A landscape with many peaks, sampled at points; each row gives a point and its height.
From any point a climber takes the steepest step (rise divided by distance) to one of its 2 nearest points. It stops when none of these is higher. Distance is the straight distance between rows; heights are no part of it.
<373> h=518: [ -4  45 -17 -31 -14 -18  32 -26  12   9  13   9 -43  14   2 -26  -1   4
  19  -5  11]
<329> h=126: [ 13  13  16 -33 -25 -18 -52  -6  18  -1 -19  20   1 -48  15  58  20   6
  15  12 -38]
<788> h=175: [  8  15  25 -56 -15 -42 -54   6  34   0 -24  27 -15 -53 -11  33   2   1
  40  15 -44]
<790> h=184: [  8 -17 -48  39  13  -1  24  -1 -33 -10   9  -5  -3  28  23 -41  -5 -21
 -34  -1  16]
<458> h=409: [  6  23 -14 -30 -18 -11 -17 -31   4   1   0  11 -27 -19  -9  53 -10   2
  33  -5 -56]
<481> h=765: [  4 -21   2  -4   5  -8  29  -4  -7 -16   6 -27   2  17  -6 -10  -9  18
  12   5  29]
<490> h=643: [-10   3 -16   6  21 -31   3 -10  16  20  22  -8 -35  37  -9 -62  -3  -8
 -20   3  20]
<332> h=528: [-15 -33 -15  49 -17 -31  21   0   1   2  32 -14  -8  33   8 -66 -19  17
 -20 -13  19]
<343> h=308: [ 12 -18  39  -9   3   6 -19   1   6 -13   4   3  25 -17  -7  29  18   9
 -13  18  27]
<394> h=45: [ 11 -35  10  28  20 -29 -29  10  18 -10  11  16  20  23  21 -46   5  -3
 -38  41  18]
<809> h=665: [-35 -24 -25  43  26  43  47  21 -39  33   9 -20  -5  33  -8 -63 -12  -3
   6 -40  29]
<237> h=572: [-22  31  -3 -27   2 -35  13 -20  21  11  16   4 -50  22 -12 -58   2   7
   5   3  13]
<177> h=706: [-16   8  22   3  47  27 -36   1   9  18 -16  19  30 -30  -9  63   5   6
  -6 -17 -37]
<694> h=220: [  0 -10 -21  12 -31  30  22  -7 -54 -12   4 -23  13 -27  15   2  -3  -6
  17 -23  21]
<161> h=610: [ -2  10  50 -15  14  33 -53   6  25   3 -12  36  29 -20  -8  73  20   4
 -15   9 -29]
<454> h=145: [ 40 -32   9 -16 -38 -53 -40  23  38 -47   2  38  24 -14   2 -70 -14 -10
 -26  31  18]
<909> h=711: [-22  19 -37  19  23 -17   1 -32 -15  26  14   2 -43  53  -8 -41   6 -20
 -13   1  -8]
<438> h=222: [  4  18 -22  -4  -6 -41   8 -14 -25 -11  17  14 -13  19  25 -52  -2  -1
   2  11   4]
<1010> h=422: [ -2 -17 -14  15  30  39  11 -25 -18  -1  -7   5   0  -2  -4   3   0  -8
 -11 -11  15]
<903> h=446: [ -4  13  19 -16   8  35  11  12 -24   1 -22 -17  -5 -25   2  75   4  22
  22  -9  -9]
<469> h=221: [ 15   3 -10 -16  -3 -68   0  11  15 -22   9  11 -32   3   3 -91 -16   2
   1  10  24]
<440> h=75: [  5 -25 -16   9  12  52 -25  12 -23 -16 -17   8  49  -7  30  12  17 -18
 -15   4  10]
<827> h=255: [-10  29  36 -33  -7 -26 -22   1  28  24 -13 -11 -26 -46 -16  74  -9  19
  36 -10 -64]
<471> h=771: [-11   4 -45  37  29  29  27 -18 -18  29  -4   1 -35  51 -11 -41  13 -18
 -26 -19  11]
<1017> h=611: [-30  23  -7  21  70  34  10  -4 -25  39 -12  -4  10   3  -1  13   1   6
  12 -27 -25]
<602> h=592: [-27  10 -18  32  73  19  -1  -4 -31  27  -7  -3  -3  31  -2 -14   3 -16
 -14  -9 -15]
<1027> h=788: [  9  15  57 -30  10   1 -57   8  54  20 -26  33  31 -33 -23  79  18  15
  -7  21 -35]
<881> h=428: [-32  56 -18 -26   8  -1  17 -35  12  30  19  17 -32  14   2   2  -6 -19
  15 -23 -48]
<363> h=461: [-12   8 -22  -2   0  26  21 -28 -14  12  -4 -10 -14   2  -5   9   4  11
  23 -26  10]
<166> h=582: [-23   4 -14  32   6 -47  29  -5  11  40  20 -17 -37  63   5 -80   1  -8
 -29   3  14]
<75> h=243: [ 25 -16  50 -12 -17  28 -46  11  19 -16   0   8  44   0  -2  43  24  16
 -19  27  34]
<459> h=609: [ -2  20  46 -45  31 -19 -54   3  49  15 -10  20  31 -25 -25  32  10   4
   5  19 -11]
<513> h=392: [ -4  21  32 -31  11  -4  17   5   1   4 -17 -23  -7 -23 -17  47   5  23
  21  -1   5]
<705> h=178: [ 12  31 -58  -4 -35  -9  41 -28 -39 -14  28   5 -20  27   5 -22  10   7
  24 -16  -4]
<688> h=93: [ 14 -19 -11   0  -3  50 -12   4 -31 -18 -18  -2  27 -28  19  44  16  -5
  15  -5   7]
<112> h=519: [ 23  23  15 -43 -46 -27 -20  10  -6 -22 -16 -23 -29 -46  -4  47   7   4
   8   6  -8]
<930> h=194: [ 27 -18 -10  -1 -56  -4 -10   2 -27 -34   2 -21  26 -29  20  26   9   3
  -1   6  24]
<866> h=573: [  4 -41  29  62  53 -17  -3  28  22  14   8  -3  29  22  -2 -47   0  -3
 -68  11  24]
<646> h=538: [-35  38  -7  -4  16  38  36 -12 -15  22  -8  12 -33   2   1  40 -13  -1
  35 -31 -44]
<78> h=493: [-15  13  -4   5  22  53  21  -2 -24   5 -24   8  -5 -28   7  57  -2   2
  20 -25 -24]
<1036> h=240: [ 38 -11   7 -38 -35 -49 -45  14  26 -50   2  16  21 -39   3 -29  -1  -2
  -1  29  18]
<682> h=646: [ -8 -32  -7  68  38  -3  21  24   4  20  15 -17   8  19  18 -53  -9   2
 -52  -7  29]
<202> h=131: [ 24 -16   4 -13 -39  33 -27  19 -16 -31 -14 -17  33 -23  13  59  19  -3
   3  21  13]
<810> h=511: [ 10 -44  29  65  50  24 -18  31   0  17   2  14  53  25  -3 -23  17 -17
 -67  15  31]
<216> h=313: [  0  43 -27 -16 -52   5  41 -10 -40  -4   3 -21 -35  -4  10  34   9   5
  46 -17   2]
<975> h=176: [ 18 -46 -41  47   3  23  13  14 -33 -29   0 -11  23  23  20 -35 -12 -12
 -10  -3  12]
<702> h=218: [-12  33  21 -65  -9 -38 -27   1  38  10 -14  15 -30 -41 -23  46 -13   9
  31   6 -51]
<1047> h=529: [  5   9  28 -30  40  -5 -24 -15  34   8 -14   4  19 -11 -16  46  15  15
   6  23 -20]
<785> h=460: [ 25  11  37 -66 -37  -7 -59  16  33 -27 -32  26  16 -46 -15  43  18 -11
   0  35  -1]
<817> h=403: [-34  46 -12  -4  32  14  26 -32  10  40   4  14 -34  28 -12  -9   1 -14
   6 -10 -21]
<43> h=247: [ 24 -24 -32  20 -44  13  13   1 -29 -31  18 -19  27 -22  27 -11   3  -2
   1 -22  26]
<984> h=376: [ 16 -64   0  61 -19 -38  -3  24  30  -9  22   1  36  28  11 -63 -27  -6
 -50   5 -10]
<972> h=189: [  17  -17   -7   11  -19  -76   -7   10   24  -21   22   18  -20   -2
    2 -103  -32   -9  -23   14   12]
<354> h=467: [-10  10  11 -26  26  -8 -18 -29   9   1  -6  12 -18  -5 -16  36  -1  14
  25  10 -36]
<784> h=641: [-17  21  19   1  66  20 -10 -10   2  29   0  10   8  -5   3  45   6   9
   9 -28 -34]
<124> h=723: [-41  25 -43  36  10  35  54   2 -28  45   2  -6 -38  63  -8 -51  15 -27
 -10 -15   7]
<174> h=638: [-41  11 -17  26  18  57  49  14 -49  29  -4  -6 -17  38 -16 -31   3   3
  34 -35  17]
<179> h=581: [-55  59  -3 -12   8  48  48  -5  -8  43   6  10 -31  44 -21  21   3   6
  43 -29 -31]
<543> h=183: [ 25 -51  31   5 -49 -16 -34  27  32 -35  25  17  65  11  13 -26  -7   0
 -25  33  25]
<676> h=357: [ 15   8  -9 -14 -51 -12  23 -16 -24 -12  -2 -21 -26 -24   9  31   8  12
  30  -9  10]
<434> h=709: [-25 -27  -9  65  32  23  42   8 -12  27   8 -21   4  30 -10 -52 -16  -1
 -34 -33  35]
<764> h=514: [  3 -26 -22  48  -4 -67  13   7  18  17  16 -11 -36  52  -1 -96 -17 -19
 -43  15   7]
<280> h=762: [ 34  17  16 -59 -49 -35 -43   9  19 -37 -23  -1 -10 -57 -13  23   5  -2
  10  28   9]
<1022> h=612: [-55  36 -10   1  17  72  55   3 -36  45 -16   6 -27  36 -26   4   6   1
  51 -34 -12]
<595> h=104: [ 21 -33  43 -14 -25   1 -59  29  28 -27  10  25  52  11  -2 -17   7  -5
 -37  41  28]
<253> h=469: [-18  40 -17 -33 -12 -23  10 -44   4  13   8   7 -34  -2   4   4  -1  -8
  21 -10 -14]
<461> h=318: [ 24  -4   7 -43  -8 -41 -21 -11  23 -37  -3  19   4 -20   7 -22  -1   5
   6  36  11]
<272> h=305: [ -4  23  36 -52  28 -34 -13  -4  32  -4 -12   9 -18 -22 -31 -16  -4   3
   5  18   4]
<573> h=394: [ 12   2  -4 -29  -1 -26 -25 -20   2 -26  -5  12  -5  -9   5  12   0   3
  11  24 -13]
<20> h=382: [  0  -4   9   9  46   7   8 -30  22  10  -2   0   6   1 -13   3   7  -4
 -21   6  17]
<592> h=287: [-22  30  17  -8  -3  -2  13   6  27  45 -18  -9 -28 -36  -3  91  -8  13
  37 -22 -62]
<617> h=468: [  2 -30  13  47  50  36 -17   7  -9  -2  -9   8  41  18  -3  -5  11 -21
 -43  15  21]
<368> h=320: [ 10   7  31 -14 -22  19 -31  13   7  13 -30 -20   8 -45 -15 105  15  -7
   4   2 -40]
<148> h=204: [ 21   2 -36  11 -11 -12   2 -12 -32 -30  22  12  -1  15  31 -32   4  -8
  -9  11  -4]
<97> h=196: [  7 -50 -16  47  20  52  16  29 -31 -21 -11 -14  38   6   2 -17 -18  -3
  -9 -11  30]
<1048> h=281: [ 28 -52   8  22 -40 -34 -21  20  44 -33  29  -2  54   3  23 -59 -24  -8
 -39  18   8]
<959> h=344: [-15  41  29 -53  11 -29   3  -4  21  13  -2 -15 -33  -6 -25  16  -4  16
  21 -11  -4]
<19> h=190: [ 15   7 -56  19 -11   2  14 -33 -49 -19  16   6   1  13  15 -18   2 -16
  16  -9  -9]
<267> h=282: [-15  43 -10 -19 -30  26  47   5 -28  18 -14 -30 -38  -7  -4  53   9   6
  43 -23 -14]
<293> h=343: [ -5  17  15 -20  46 -20  -2 -19  37  12   1   9 -14   4 -16 -15  -4  -1
  -8  16  10]
<153> h=500: [-20  22 -42  -5 -12  32  41 -16 -12  21  13 -14 -30  35  -1 -22   2   4
  23 -27  21]
<56> h=393: [ 12 -32  21  22   8  13 -22  -2   5 -15   9   7  52   6  -9   0   5   0
 -34  19  27]
<775> h=456: [  7 -42  -5  47 -11 -52  15   8  26  -4  20 -15  -1  32  19 -80 -25  -4
 -34   7   5]
<113> h=79: [ 28 -39  12   4   7 -45 -39  23  36 -24   4  28  26  11   4 -65  -9 -21
 -34  41  17]
<1044> h=319: [-27  27  -6 -11 -19  11  19   7 -13  25 -22 -23 -31 -25  -2  90 -10  13
  54 -26 -67]
<296> h=237: [ 17 -69   2  39 -20  36  -2  29 -12 -19  16 -14  62 -12  12  -9 -13  -3
 -18  -7  29]
<243> h=307: [ 25   6  50 -38 -36  10 -53  21  25 -21 -19  12  27 -23  -4  62  23   3
 -15  30  13]
<917> h=297: [ 16 -48  -5  28 -27  -4   2  -1   2 -11  28 -17  33 -12  15 -22  -9   7
 -17  -7  28]
<913> h=544: [-17   5 -30  23 -23  25  51   1 -15   9  21 -12 -19  41  12 -56  -7  11
   7 -25  38]
<418> h=388: [ -2  10  34  -2  16  37   4  18 -10   4 -30 -14  19 -33 -13 100   4  -1
  10   0 -37]
<861> h=421: [ 26  14  -1 -23 -45  -1   5  -4 -20 -16 -20 -28 -21 -43   3  64  16  13
  18   3   2]
<684> h=180: [ -5 -32 -14  35  16  58  35  19 -48  -7 -24 -14  13   1  -6 -13 -17   5
  20 -30  33]
<1030> h=622: [  6 -23 -18  16 -26  -6  40   3 -18 -17  33 -18  -6  35   9 -38 -19  19
   0 -12  33]
<528> h=254: [ 14  -7   2 -18  -6 -48  -7   5   8 -28  17   0  -4  -2  24 -55  -6  10
  -4  21  12]
<561> h=360: [  0  31 -19 -22 -21  13  12 -13  -4  -2 -13  -1 -15 -31   6  74 -14  -9
  39 -20 -63]

Where does a climber stop that starts at each point below?
<702> -> <1027>
<368> -> <434>
<113> -> <1027>

Call two points neighbours if one is among the 2 nearest of the other. Go from one point of each pair to the other, from neighbour to neighbour, staying as high as possible. Name the lowest point that can't be avoided.
<481> / <490> -> <775>
<177> / <1027> -> <161>
<471> / <434> -> <174>
